Each scene shows the same named points in several views. A view is turned or mirrored, shifted and resized as a whole, has a little noise and may leave points out.

Scene 1
View 1
K_886: [-22  -2   7   7  -7  11  16  -1 -10  -2 -11   4  21  14  -1   1   3 -23
   4  16   2  -7]
K_663: [ -8   6  10   6   8  -5  20   5  13  -6  -4  -8  37  16  -2  -2   0 -11
   3   8  -6  -4]
K_919: [ -7   4   4  18   8  -4  21   2  16  -1  -8  -7  41   6   0  -7  -1 -13
   0   7 -10 -11]
K_433: [-10   9  19 -23   2  -6  13  10  -1 -18  -1 -10  23  26  -9  15   7 -12
  13   6   1  12]
K_818: [-15   2  11   0  -1   3  17   3  -3  -7  -7  -3  25  16  -3   4   4 -17
   7  11   0  -2]
K_626: [  3   7  -2   7   7 -15  12   9  15  -2 -12 -20  43  -8  -9   2  10  -9
   9  -8 -20  -8]
K_29: [ -7   4   3  27  12  -4  25   0  22   2  -8  -6  46   5   3 -12  -5 -13
  -4   9 -11 -16]
K_955: [-21   1  12  16   3  10  24  -3   5  -2  -4   7  28  23   5  -8  -7 -19
  -3  22   4  -9]
K_204: [  2   5  -1   4   3 -13  10   9   9  -3 -13 -19  39  -8  -9   5  12 -11
  11  -8 -19  -7]
K_949: [  7  15   8  16  26 -21  27   7  43  -6   0 -19  59   9   0 -12  -5   1
  -1   1 -19  -8]
K_324: [ -7   6   9 -10  -1  -7  10   9  -1 -10  -8 -13  27  10 -10  11  11 -13
  13   0  -8   4]
K_767: [ -6   2  -3  25   5  -4  17   1  12   4 -13  -8  41  -5  -2  -7   3 -15
   1   3 -14 -17]
K_345: [ -3   0 -11  43   8  -4  20  -1  22  12 -17  -9  50 -17   2 -17  -1 -15
  -4   2 -21 -28]
K_92: [-25  -3   8  17  -5  15  21  -4  -7   1 -10   9  21  17   2  -4  -3 -25
   0  21   5 -11]
K_48: [-11   5   9  15   7  -1  23   2  15  -3  -5  -3  37  14   1  -7  -4 -14
  -1  13  -4  -8]
K_215: [ -7  -1  -6  22  -1  -3  13   3   3   6 -17  -9  37 -11  -5  -2   8 -18
   5   0 -15 -17]
K_601: [-18   0   8  23   5   7  25  -3   9   0  -6   5  34  16   4 -11  -8 -18
  -4  20  -1 -13]
View 2
K_626: [ -9 -30  -6   7   4 -10   2  -1   6  14  32   1  -9  -8  16 -26 -21  -1
  16   8   0 -12]
K_433: [-25 -18 -14  32  16  -1  11  26   5   2  17   2   8 -21 -11   6   2  -9
  21  17   0  -1]
K_886: [ -7  -1  -7  12 -10   5  14  -5 -12   8   0 -10  -4   2 -12   4  -5  -6
  10  16 -15  13]
K_601: [ -9   5 -11  -1  -7  11  21 -14 -17   6  20  -2 -12  13  -1  -4 -17 -19
  24  16 -16  13]
K_767: [ -2 -14  -5  -5  -8  -3   8 -17  -6  14  26  -3 -16   8  14 -25 -25  -4
  16   9  -9  -1]
K_663: [-16 -12 -12   9   7   3  14   2  -3   5  28   4  -6  -2   4 -10 -15 -14
  26  14  -6   2]
K_48: [-13  -5 -12   2   0   6  18  -7  -9   6  27   3 -10   4   5 -10 -17 -17
  27  14 -11   6]
K_919: [ -9 -11 -10  -1  -1   2  13 -11  -7   8  30   2 -13   6  11 -18 -22 -12
  23  11  -9   1]
K_204: [ -6 -32  -6  10   1 -12  -2   0   7  16  27  -3  -7  -9  14 -25 -19   4
  11   6   1 -11]
K_949: [-20 -23 -16  -6  15   1  15  -6   1   7  62  18 -16   2  29 -33 -34 -23
  42  10  -1 -10]
K_345: [  5 -15  -2 -19 -15  -2   8 -34 -10  19  34  -3 -26  19  27 -38 -37  -5
  17   4 -11  -2]
K_29: [ -8  -8 -10  -8  -4   5  16 -18 -11  10  36   4 -17  12  16 -22 -27 -16
  28  11 -11   2]
K_92: [ -6   9  -8   7 -13  10  20 -10 -18   5   1 -10  -7  10 -13   6  -8 -11
  15  17 -19  17]
View 3
K_818: [-2 -4 -7  9 -2 -7 -1  1  3  3 -3  4  2  2 -6 -1 -4 -3 -2 -7 -1  6]
K_919: [  6   0   1   1   0  -5 -11  -4   3  -2  -8   4  -3   0   4   5  -7   6
  -1  -1   2   4]
K_601: [ 1  4 -1  6 -3 -3 -2  2 -4  0 -8  6 -4  2  1  2 -5  5  2  0  3  4]
K_767: [  5   0   3  -1   2  -2 -10  -6   5  -5  -7   4  -2  -7   7   6  -5   7
  -6   2   5   5]
K_204: [  7 -10  -3  -2   6  -8 -15 -10  15  -2  -3   0   3  -7   3   5  -6   0
 -11  -5  -1   6]
K_886: [-6 -1 -6 11 -3 -2  5  5 -1  0 -3  5  1 -2 -5 -1 -1 -3 -3 -4  4  7]
K_949: [ 17  -2   5  -9   1 -11 -27 -13   6   1 -13   4  -7   7   7  10 -16  13
   4  -1  -5   1]
K_345: [  9   4   9  -5   3   2 -13  -9   4 -10 -10   4  -5 -12  16  10  -6  12
  -7   9  11   4]
K_29: [  8   3   5  -2   0  -3 -12  -5   0  -3 -10   6  -5   0   8   6  -8  10
   1   3   3   3]
K_92: [-6  4 -5 12 -5  0  6  7 -6  0 -5  7 -1  0 -3 -1 -1  1  0 -1  6  5]
K_955: [-1  4 -3  9 -5 -3  1  5 -7  2 -8  7 -3  5 -3  1 -6  4  4 -2  2  4]
K_626: [  8 -10  -1  -4   6  -8 -18 -12  14  -3  -4   0   1  -6   4   6  -8   3
 -10  -4  -1   6]
K_433: [  1 -12 -13   8  -1 -15  -7  -1   9   9  -1   2   4   9 -14  -2  -8  -7
  -2 -15 -10   6]
K_324: [  1 -12  -9   5   2 -11  -8  -5  11   3  -1   1   4   0  -7   0  -5  -5
  -7 -11  -5   7]
K_215: [  3  -2   2   0   4   0  -8  -6   8  -8  -4   3   0 -13   8   5  -2   5
 -12   3   8   7]
K_48: [ 4  1 -1  3 -2 -6 -8 -1 -1  1 -8  5 -4  4  1  3 -8  6  2 -2  0  4]
View 4
K_955: [ 24  -8 -13  -2  -9   1 -20 -15   9  -5  -4  -1   8  -2  -4   5  -1 -15
   5  -8  11  10]
K_345: [  1 -16  15   2 -24  21  -5  -7   7 -21   7  -5  13 -20   3   8  14  -2
   5 -13  -1  -4]
K_48: [ 13  -8 -12   3 -14  10 -14  -6  10  -7  -2  -3   9  -1   3   9   5 -11
   5  -7   9   6]
K_324: [ 10   1 -20   5  -2   5   0   8   3   7  -4  -9   8  16   4   4  16  -7
   9  -6   6  -4]
K_601: [ 20 -11  -8  -2 -13   5 -18 -15  10  -9  -2  -1   9  -6  -3   6   1 -13
   4  -8   9   8]
K_919: [  9  -9  -7   4 -16  14 -10  -4   8 -10   0  -5  10  -3   4  10   9  -9
   5  -8   6   2]
K_818: [ 19  -4 -15  -1  -3   0 -10  -6   7   3  -4  -5   8   6  -2   1   7 -11
   7  -7   8   2]
K_204: [  0  -3  -6   7 -11  16   5  10   2  -2   1 -10  11   6   8   7  21  -1
   9  -8   1  -9]
K_663: [ 11  -4 -17   5 -12  10 -11   0   8  -4  -3  -5   9   5   6  10   7 -11
   6  -6   9   4]
K_215: [  7  -9   5   0 -10  10   1  -2   2  -7   3  -7  12  -6   0   2  18  -2
   7 -11   0  -8]
K_949: [ -4  -8 -13  15 -31  32 -13   8  12 -20   1  -5  10  -2  18  25   6  -9
   5  -5   9   5]
K_767: [  6 -10   2   2 -16  15  -5  -4   5 -11   2  -6  12  -8   3   7  13  -5
   6 -10   3  -3]
K_433: [ 15   4 -34   7   1   3  -6   9   6  12  -8  -8   6  24   5   7  10 -12
   8  -3  11   3]
K_29: [  9 -11  -3   3 -19  15 -11  -7   9 -13   1  -3  11  -8   4  10   7  -9
   5  -8   6   2]
K_626: [ -1  -4  -6   9 -15  19   3  11   3  -6   1  -9  11   4   9  11  20  -1
   9  -8   2  -8]

In a view up to two points have been moved. Name them for each view, in the order of its rows, or write -.
view 1 -> -
view 2 -> K_626
view 3 -> K_601, K_215
view 4 -> K_818, K_29
